Points on a hilly landscape, in no order, each with its height.
From any point a ball rolls to the lowest of the 2 points nearest to it. It stops when none of these is lower. Distance is the straight distance between rows; heights are no part of it.
debor: [ 12  -5  -9  -1   1  21   5   1  -8   1  -5  15  -7   7  13  13  -3   2
  16 -14  24   8]  height 753
zirep: [ -5 -16  10   8 -12  -3 -12 -19  13  16  -1  11   1 -15 -15 -11  -8 -14
  -7  18  -1  12]  height 355
Dod: [ -7  24  -6 -13   0  -7  12 -10  11   7   4  -8  16 -13 -16 -15  -5 -16
   5   7  -4  -1]  height 360
nim: [ -2  16  -7   1   8 -11  16  19  -3 -13  -1  -1  -2   3  14  12  13  27
   8   2  22 -10]  height 776
Muv: [  9   9   5 -15  13 -12  10 -11  15   6  12 -21   4 -18 -18  14  -1   6
   8  -5  -4   6]  height 666
Nima: [  6 -21 -12 -10   0  21  -2  -6   1  17 -10  11   1  -1  -7  13  -7  -3
   9 -17  20  15]  height 745
redis: [  1 -30  -4   6   1  -2  -9   8  -1  -4 -17  17  -4   1  -1 -20  14   6
  -5  -4 -29  10]  height 190
zegib: [  4 -26  29  17  -9   3   5 -23   6  14   7   4  -8  -6  -2  11 -10  -3
   9  18   9   9]  height 439
ziz: [-10  -1  -5   0   0 -17 -10  21  11   6  -7   7 -14 -13  14 -10  20  14
  -4  10  10  17]  height 546
fafen: [ -4   8 -10 -16  -8 -10  -5   3  -6  -2   3 -21   8  -8 -22  -4  13  -1
  -2  -9 -27  -1]  height 596
kilin: [ -4  -5 -19 -16   3   6  12  -6  -4   3   5  12  15  11  -8  12  -4  -3
   5   4  15   6]  height 398
vome: [ -8  20  -5   4   5 -24  20  15  -4 -20 -15  -7   2   8  17   5  16  21
   1   7  -2 -19]  height 790
datuv: [  0   6   5 -10   4  -4  -5 -11  12   4  11  -5  13  -9 -10 -10 -16 -19
 -11   3 -15   3]  height 278
dube: [  4  13   8   1   2  -4  -7  -7   6  -2  21   2  14  -4   1 -17 -20 -18
 -24  20  -3  -5]  height 180
Gisez: [  1 -31   5  13  -8  16 -14 -28   8  26 -12   2  -7  -3  -8   5 -10  -5
   2 -11 -15  -4]  height 279
muba: [  8  17   2  12  17  -1  -2  13  -7  -4  28  -3  10   3   2  -9 -19  -7
 -34  20  -1  -2]  height 291
rab: [  5  24   7   2  12 -19  12  11  10  -4  15 -17  -5 -10   4   4   4   9
  -3   7  -3  -2]  height 634
koma: [  7   4  14  29   9   6  12  16 -11 -19  -4  -1  -7   4   0 -15   9  -2
   9   4 -16   8]  height 356
geli: [  4   8  -6  -5  11   4  13   5  -1  -7 -12  12  -3  10  18  10   6  17
  12  -9  18  -9]  height 764
bogev: [ 13   2  14  -1   2  -3   5 -11   1   6  15 -25  -1 -14 -26  29  -9   7
   7  -3  10  14]  height 680
Gik: [  4 -13 -10 -10   7   9 -12 -11   7   5 -17  -5  -2  -6  -4 -14   1  -6
   3 -24 -36  -7]  height 160
geral: [ 10 -13  -3 -18  -3   5  -6  -6   8  19   0  -1   1  -6 -13  25 -10   5
  -4  -9  25  22]  height 738
Lekip: [ -2 -19   7  10 -18   7 -15 -23   5  24  -5   1 -12 -11 -15   7 -12 -18
  -5   2   3   7]  height 314
Lag: [ -5  -9   8  -3  -8  -2  -5  -1  -7 -18  -8   0  -7  14  10  18   8  22
  16 -13   1 -25]  height 572
Kitiz: [ -7  21  -8  -1  -7   2 -15  17  -5   7  -2  -4 -15  -1  23   3   0  -4
  -7 -12  21  -3]  height 856
pir: [ -4 -22   8   5  -8  -8  -8  11  -1 -10  -6   8 -16   7  12  11  16  25
  14  -1  11  -7]  height 550
pagun: [  6   5 -10 -14  10  19   5  -6   2  -2   6  11  25  10   2  -7 -20 -20
 -16  -3  -1   0]  height 239
fudi: [  2  -6   2 -13   0  13   0 -21   2  -3  16   8  25  14  -6   3 -23 -15
 -11   9   6 -13]  height 302
Dos: [ 11  -6   9  -7   1   6   4 -18  19  18   4   2  -1 -12  -4  20 -17  -3
   2   2  28  19]  height 730
ful: [  4 -17  12  11   3   6   7 -15  14   9  -2  15 -10  -6  10   3  -3   8
  18   7  16  10]  height 401
mupi: [  3  20  13   8  15 -13   3  13  10 -13   1 -21  -6 -13  -4  -1  12   8
   4 -10 -26  -5]  height 600
gep: [ -9 -19  -3  14  -4  -1 -27  18  -3   6 -14  -4 -27  -6   2   0  15   8
   6 -20  -4  -1]  height 503
res: [  2   5   1   7  -1  -5   9   4  -9  -2  23   9   3  17   7   8  -9  10
 -10  28  23  -5]  height 281
Rilu: [  0  19  -5 -11   9 -11   7  26  -2  -8 -21  -9   5  -9  20 -14  16   1
  -9 -15 -30  -5]  height 418
geg: [  0  30 -14   9   0  12   3  11 -29  -9   7  -5   4  10   3  -6  -6 -15
  -8  -3  13  -5]  height 179
mif: [ -7  22  -3 -13  -6   7   3 -14  -8  -9   2  -9  21  15 -12   2  -4 -14
   5   2 -16 -24]  height 482
fafi: [  9   8  16  19  14   5   1  17  -2 -15  22  -3  -3   6   6  -6  -3  -6
 -22  13  -5  10]  height 379
Rut: [  2 -13   6  28   4   5  -4  10  -3  -6  -8   7 -13  -6  -6 -18  16  -1
   0  -7 -33  10]  height 270
Dokuf: [  0   0   7  15 -10   5   1   0 -19  -3  15   8  -1  11   1   2  -9  -9
 -12  18  18  11]  height 186
feval: [ -1  12 -12 -28  11   4   5  13   4   0 -18  -8  11  -8   9 -22   0 -10
   0 -26 -29  -6]  height 341
Kuv: [  6 -24  -1  10   4   0  -9  19  -1   2  -8  11 -18  -6   5   5  14  15
   9 -10  11  12]  height 527
Vado: [  8  22  12  10   8   6   8 -15   3   3  15  -9  -1  -3   9   0 -23  -8
  -5  12  28   0]  height 709
dipom: [  8   7  -9  -6  10  18  -8   2  -5   1  -2   9   3   3   6  -5 -13 -19
  -7 -20  -7   1]  height 161
big: [ -1 -29 -10  -7  -7   6   4   2 -14  -8  -8  24   5  14   1  -1  11  11
  14  -1   2   3]  height 306
Doz: [  2 -23  25  16  -8  15   1 -33   8  14   7   4  -2   0  -2   7 -21 -13
  15   3   3  -7]  height 466
zizuv: [ -3  12  -5  12 -14  14  -5   6 -28  -4   8   3   2  10  -7  -5 -11 -28
  -9   2  11   6]  height 73
sep: [ -3 -11   1  15  -7   1 -17  -9   3  10 -11  -4 -23  -7  -1   5   9   4
  13 -20  -7 -11]  height 483
vurum: [ 8 -5  0  9  5 -2 12  3  9  7  0 18 -3 -9  2 -6  3  3  4 15 20 26]  height 352
Nakas: [  5  21 -12  -5   6   5   3  10 -14   4  17 -11   8   3  -3  10 -13  -9
 -11  -1  15   1]  height 263
lum: [ -3   8  -7   6   5  -4  14  -2   0   0   6  17   7  15  18 -11  -9   6
  -6  27  22  -2]  height 348
sizad: [  5  -1  13  28   5  -1  14  -5  -4 -11   2   9   0  -6  -7 -22   6 -16
   8  17 -11  13]  height 423
sapub: [ -4  -4   1   0 -10 -11 -22  22  -8  -5   0 -12 -13  -9  -7   5  22  15
  -3  -5  -3   2]  height 533
Gavem: [ -4   9 -19 -18   1  -9   5  36 -10   2 -18  -5   2  -7  13 -10  14   3
  -9 -13 -12  -1]  height 464
mivi: [ -3  11   2   8  -3 -12  -4  15 -11 -19  -2 -16  -2  -3 -14   1  21   8
   4  -7 -17  -7]  height 565
Bogag: [  5   2  18  25   0  12   2  10 -17 -21   3  -6 -15  12   7   3   7   1
   8  -6 -16 -10]  height 416
vokis: [ -6  10   2   8   2  -3  17  -3  -5 -14  -8  11  12  14  14 -20   0   2
  -1  17  -2  -9]  height 413
suzup: [  6  13   3   3   4   4   9  -7   0  13  11  -4  -3  -6   2  15 -17  -4
  -1  11  41  16]  height 720
Gon: [  6 -19  13  -7   5 -11  -9  -2  18  -1  15  -9  -8  -6  -7  21   6  23
  -8   6   2   8]  height 626
feve: [-12   8  -8  -5 -20   7   4  -3 -25 -14  -5   4  18  27  -5  -5   0  -7
   1   8  -9 -22]  height 505
rit: [ -2 -30   0   1   5   2 -13 -24  12  22  -8  -7  -6  -3 -10   0  -1   3
  -2 -22 -32  -6]  height 238
guno: [  3 -17  15  28  -6  12   0 -10  -9  -4   0  -4 -17   3   3   8   4   0
  17 -19 -17 -19]  height 457
nubu: [-15  17   6  -1 -16 -10 -14  -4  12   5   7   1  -7  -1  10 -10   1  -4
  -6  13   7  -7]  height 839
Rafet: [-10  19 -17  -8   2 -20   6  33   1   2  -9  -3  -2 -11  11  -5  22  13
  -4   3   6  10]  height 507
tet: [  7   8  -6   3   8   3  11   0   8  10   3   6   3 -15  -8  -7  -5 -15
   5   0  14  26]  height 299
gov: [ -1   2 -18  -5   0  -4 -10  20   8  18 -11   6 -10 -16  10 -14  10  -3
  -8  -2  10  27]  height 574
vez: [ -3 -11 -15 -22  -3  11  13  -8  -5   3  14  17  30  25 -13   6 -15 -12
 -12  20   9  -6]  height 358
zisil: [  5  15  -8   0   8  10   3   8  -5   6   5  -4  -5  -6  -3   5  -8 -11
   0 -14  11  13]  height 240
sel: [ -3 -14  16  17  -6  -6   3 -17   9   2  -2   8  -3  -9 -16 -22   2  -5
   8  20 -18  11]  height 404
vesem: [-17   9  -2 -13  -8 -13 -10 -12  22   6 -14   2   0  -2   6 -15   8   2
   0   8  -5 -11]  height 827
zan: [ -1 -40 -14  -9  -1   1  -5   1  -7  -9 -20  18   1   7  -6  -7  13  12
   4 -12 -19   4]  height 254
kopi: [ -4  -9   3 -19  -9  -1 -12  -3  -7 -11   8  -7   3   9  -2  24   2  19
   3  -9  -2 -25]  height 591
nozu: [-11  25  -5  -6 -12   0 -15   0   5   7  11 -11  -7   3  16   2 -13 -11
 -17   5  22  -6]  height 849
gigu: [ -8 -13 -10  -6 -13  12  11  -6 -13   3  -7  19  11  20   1   0   1  -4
  18   5  17  -1]  height 354
Kuvu: [ -9  -3 -25 -32   6   6  -9  -2   5  10 -19  -9  12  -4 -12 -10   5  -7
   2 -25 -27  -6]  height 253
golon: [-13   8  -9 -14  -2 -24   0  13   6 -15 -20  -4   4   4  14   3  17  23
   3  -6  -6 -23]  height 803
Feves: [ -2  25  -9  -7  10  -6  12  -2  -2  -8  -3  -7  15   5 -11 -11  -3 -10
  -2  -1 -16 -10]  height 429
zavu: [-12  -1  -4 -21  -6 -16  -6   3  10  -8 -21  -1   2   5  17 -14  10  12
  -6  -2 -22 -14]  height 815
kisog: [ 19  19  16   9   9   1   7 -10   1  -1  26 -24   0  -7  -4  21 -18  -3
  -2   2  10   3]  height 694
Bas: [  9 -14  13  -7  11 -14   9 -15  23   0  11  -7   4 -15 -18   7   3  18
   4   9 -11   9]  height 647
Zuve: [-11   9   2   8 -17   3   2  -7  -8 -14 -12   4   0  20   8 -12   5   3
  10   9  -1 -15]  height 462
Ded: [  3 -28  17  -8  -9  -6 -15 -11   6  -3   8 -11  -6   0  -8  30   1  14
   3  -4   1  -7]  height 610

For each start below, name the point where the ball stops.
ziz => Gik
gov => Gik
debor => koma
mupi => koma
nubu => koma
sel => Gik
Zuve => zizuv
